Points, in no order, along strands that fork, close into loops and pass close to each other.
(in the rows, 128 means zero)
Two points are linked if the straight distance between their rows is under 108. Some points are linked to none.
falo: [ 73 166 132 136  95  85 141  96 137 153 152 130  81  81 162 144 156 164
 157 179]
fariv: [128 137 123 143 127 131 117 142 133  80  96 151  81 108  39 108 115 127
 104 153]
gon: [193 101 178 134 119 131 152 120 155 120 133 123  85  53 152 141  99 173
 160 163]
sivo: [185 143 147 114 123 183 119 181 124 159 133 188 143 108 121 145  84 156
 164 141]
gutut: [ 58 157 103  76 115 102 161 110  83 106 166  92 145 144 146  97 139 129
 125 125]
Zirup: [163  93 165 125 173  33 155 189 143 123 111  98 120 116 136 140  76 161
 176 126]
morez: [146 162 152 139 110  92 153 111 114 156 137 142  93  80 151 162 136 165
 143 183]
ror: [156  82 163 150 115 173 144 127 114 140  77 171 157 142 151 174 127 115
 146 148]
fab: [160  57 172 129 152  78 142 152 108 115  95  95 146 186 130 167 108 135
 139 106]
Dav: [127 164 154  92 117  88 116  95 134  80 177 109 118  64 174 111 124 134
 183  99]
fad: [ 84 165  85 143  90  96 161 107 171 183 108 131 127 133 148 121 149 129
 137 163]
Kugam: [ 93 168 139 129  93 100 157 123 137  98 168 116 128  56 160  99 140 111
 168 139]
Dud: [114 103 133 115  86 118 176 100  82 147 123  99 144 137 161 115 116  81
 148 151]
sor: [136 121 148  89 140 121 148  96 150 180 114 109 155 164 162 129 133  94
 113 113]
Geliv: [124 115  43 163 106 110 169 101 164 177 101 125 137 136 154 125 153 114
 114 145]
gezam: [143 100 130 185 119 178 113 139 159 150  83 138 120 133 106 127 129 129
 111 141]
rapa: [172 109 136 151 137 153 166 164 166 152  85 139  97 129  92 153 136 141
 126 155]
Nisos: [106 194  83 162 107  96 121 134 182 162 107 129 110 124  90 134 149 158
 131 148]
Tagi: [ 84  81  50 193 100 170 109 113 116  90 103 129 137 113 129 122 140 107
 114 109]
dit: [ 84 163 144 111 101  90 149 110 179 159 139 130 147 133 157  93 129 103
 144 159]
vez: [190  89  86 145 130 168 177 171 183 142  91 158 139 137 115 151 160 114
 152 122]
gekob: [158  95  92 137 134 113 128  89 130 132  64 166  93 153  84 145 122 130
  69 155]
feg: [140 175 111 143 127  96 131 132 142 136 102 146  81 119  64 135 131 158
 112 166]
Tized: [ 83 119 150 166 130 203 105 149  94  88 109 117  85 120 109 173 159 119
 142 112]
tev: [106 133 177 159 124 161 101 121 100 142 120 121 100  78 120 138 122 150
  96 151]
Dedog: [149  88 145 102 154  95 129 105 134 146 136 100 155 196 159 134 120 137
  74 116]
sadu: [140  82 192 146 133  97 110 170 106  97 128  87 143 164 110 131  84 147
 151 117]
naki: [ 94 177 137 152 119 140 139 151 132 119 152 115 107  60 125 124 154 125
 146 117]
Dakib: [ 97 154 175  88 141 110 121 122  97  86 180 106 128  89 153 112 120 110
 139  87]
zege: [178 155 113 118 128 194  99 173 138 140 134 162 143 152  99 115 120 124
 166 110]
tor: [ 63 115 118 136  91 159 155 106  74 142 124  93 133  94 153 113 127 111
 130 138]
rudeb: [168  99 164 100 126 149 165 144 127 152  86 182 193  95 144 170 127 125
 134 130]
vot: [139 118  75 134 110 138 108 101  92 135 131 149 158 165 152 100 135 106
 113 128]
pav: [143 169 158  91 110 103 127 105  66 152 156 145 145 124 154 131 111 122
 144 135]
dipir: [ 71  83 107 179  88 176 139 123  91 111  91 104 113 111 123 127 142 118
 111 144]
Mab: [154  57  82 166 162 148  91 109 160 145 137 182 140 154 159 119 132  70
 120 126]
Vava: [148  80 144 156 122 125 111 157 123  75 157  82 146 201 118 124 136 140
 130 109]
mabof: [107 139 166  97 130  26 121 111 100  90 169  88 124 115 157 118  99 155
 147 136]
teg: [ 98  85 121 118  95 112 163 113 104  97 139  75 149 165 144  76 124  90
 111 144]
dofo: [128 114 122 167  88 174 118 120  69 106  99 163 150 149 144 150 132 112
 159 154]
budil: [143 168  47 174 117 118  98 116 156 159 120 123 112 137  89 146 149 141
 123 105]
Begeg: [160  71  99 157 158  95 117 131 132 141 184 108 136 196 163 140 145 150
  83 121]
Zare: [171  71 171  65 157 131 164 164 157 130 100 136 165 139 124 140 101  96
 154 106]
denab: [165 121 141 154  87 126 193 158 128 135 115 146 143 107 133 127 126 101
 169 160]
Lazed: [ 85 132 159 138 154 169  97 131  91  97 111 127  66  94  92 150 140 134
  90 118]
viz: [171 124 187  47 185  54 132 122 154 137 127 139 136 103 154 140  78 143
 160 116]
Repoz: [130 138 136 136 153 156  90 104 114 172  91 119  71 153  91 159 140 150
  82 134]
fiza: [156 130 162  95 121 128 102 109  60 124 136 156 167 182 145 131 108 128
 118 132]
Tetus: [127 138 140 139 124 165 119 110 104 197 111 101 106 145 136 158 147 121
 128 125]
Giveg: [ 90 119  65 120 157 167  84 115 115  99 152 123 135 155 138  96 150 102
  90  60]
bev: [135 184 174 106 143 150  92 128 153 180 139 144 156 111 133 105 106 131
 131 127]
nulom: [115 113  65 158 125 106 134  87 158 169  82 112  91 142 109 139 136 149
  79 150]
Fusi: [203  89  91  98 147 149 156 157 168 121 115 189 184 147 135 135 154 107
 129 115]
Komam: [ 99 133 106 143 143 155  72 110 112 108  97 123  86 131  63 155 130 149
  75  99]
Roz: [148 161  82 111 145  98 130 122 189 145 152 116 127 194 131  90 163 107
 120 119]
Mibor: [143  87 119 170 123 149 117 113 110  84  60 172  96 161  88 149 119 133
 107 186]
Gesum: [146 147 193  72 162 107 127 128 182 166 138 137 156 123 146 109  84 125
 139 128]
nuva: [133 120  78 188 128 181  64 130 116  94 107 151 110 151  94 173 151 133
 150 114]
Mozav: [107 108 181 124 121 183  97 139 122  98 128 129 162 130 127  89 113  87
 133 109]
dus: [ 60 172 117 167 129 145 130 149 133 114 115 134 125  65 120 128 128 136
  93  95]
kap: [ 78 132  95  87 118  82 152  96 118 134 159  80 149 191 150  97 131 161
 105 155]
nimus: [107  77  19 189 118 132  82 103 131 113 153 152 136 110 121 115 125  92
 121 103]
lago: [173  91  55 163 155 123 120 111 169 175 115 182 142 120 143 151 152 103
 102 112]
fof: [ 89 145 183 132 147 166 139 144 124  85 156 137 129  65 161 114 113  93
 127  65]
Lon: [190 149 171  93 130 132 140 142 105 158 149 166 143 103 142 146  96 131
 178 132]
lod: [145 138 183 141 119 132 112 108 165 136 150 111 112  40 162 119 107 161
 155 146]
dese: [102 132 162 131 124 195  90 121  74 143 135 106 110 126 130 161 146 109
 150  95]
Zizen: [104 127 160 104 134 144 107 108 154 156 137  72 138 161 138  88 123  84
 111 109]
Fak: [ 54 150 106 125 140 127 164 113  75 110 133  96  54  77 119 152 153 157
 105 137]
kav: [180 135 130 100 130 123 151 189 166 103 159 124 145 184  96  91 109 133
 143 135]
larim: [157 125 104 129 124 117 131 148 142  93 161 102 133 199 115  87 155 110
 122 118]
fipa: [148 125 173 110 138  53 147 174 158  93 163  93 131 131 117 106  84 155
 168 143]
pirov: [167 108 197  76 166  64 140 143 111 129 116 140 168 140 137 151  82 148
 119 122]
Lemi: [107 136 145  96 119  54 162 120 164 134 144 101 142 184 147 111 127 126
 127 149]
Gek: [180 154 142 114 145 110 158 143 121 120 114 172  65  96  84 133 117 151
 127 192]
Rozis: [ 99 120 158 171 116 188  92 137 136 139  97 132 154  97 121 102 115 118
  99 125]
Tok: [ 40 153  71 128 125 140 153 100  76 147 116 105 111  89 121 141 138 180
 117 129]
mefe: [192 134 152 114 141 154 144 177 126 146 129 175  83  92 107 159  99 183
 141 173]
nat: [152 121 152  68 130  91 189 139 157 143 104 162 201 101 146 145 132 116
 132 137]
faf: [136 164 160  95 128 105 133 183 136  78 185 106 136 136  98  91 115 135
 155 123]
Bilun: [148 188 118 113 135 154  91 156 161 139 142 152 165 138 101  76 117 130
 124 108]
sali: [ 85 167  33 125 117 145 115  92  81 153 130 122 138 125 126 128 146 151
 120  98]
Zoku: [135 131 155  89 105  58 144 113  45  98 161 107 132 138 144 126 103 119
 151 138]
Fav: [ 50 153 137 139 143 180 129 134 103 122 122 140 143  85 162 121 111 113
  87  68]
Mumu: [ 80 179  67 108  93 119 155 104  86 157 143 103 126 135 141 120 159 124
 157 135]
soz: [126  90 169 128 135 171  82 143 118  52 138 118 157 193 124 111 117 113
 136 117]
Voku: [106 166 151 118 133  98 123  92 167 114 151 120  34  80 130 130 166 167
 137 176]
rilad: [118 125 168  98 131 116  92 128  61 104 160  98 146 180 124 135 114 150
 104 109]
Zadu: [129  83  48 206 130 144  59 112 149 104 139 149 109 125  90 164 128 116
 130 109]
nisep: [122 146 166 144 136 138 127 128 162  98 151  97  63  53 122 125 150 158
 135 145]
Dapa: [ 87 157 120 106 149 158 100 133 156 121 152  86 135 161 120  87 155  93
 104  74]
ran: [121 164  64 164 120 166  86 140 119 115 122 142 131 127  93 143 157 124
 128  69]
kes: [184 116 116  64 145  95 169 141 147 118 118 165 200 149 134 142 164 128
 106 119]
minik: [169 121  72 120 167 112 132 112 201 171 135 149 144 156 151 111 160  90
 106 105]

A tip is a point with one link. Name the tips that can be reached along the links from each point below, in the order of the rows.
Dedog -> Begeg, Giveg
rudeb -> Zirup, fab, Mab, dofo
nisep -> gon, morez

A fork is a point with three links, a tip a point with one. Leave the first point through the second and follow the links. Name the first fork or tip that comes.
dofo; ror -> Rozis
Dud; tor -> Nisos
Rozis; gezam -> dofo
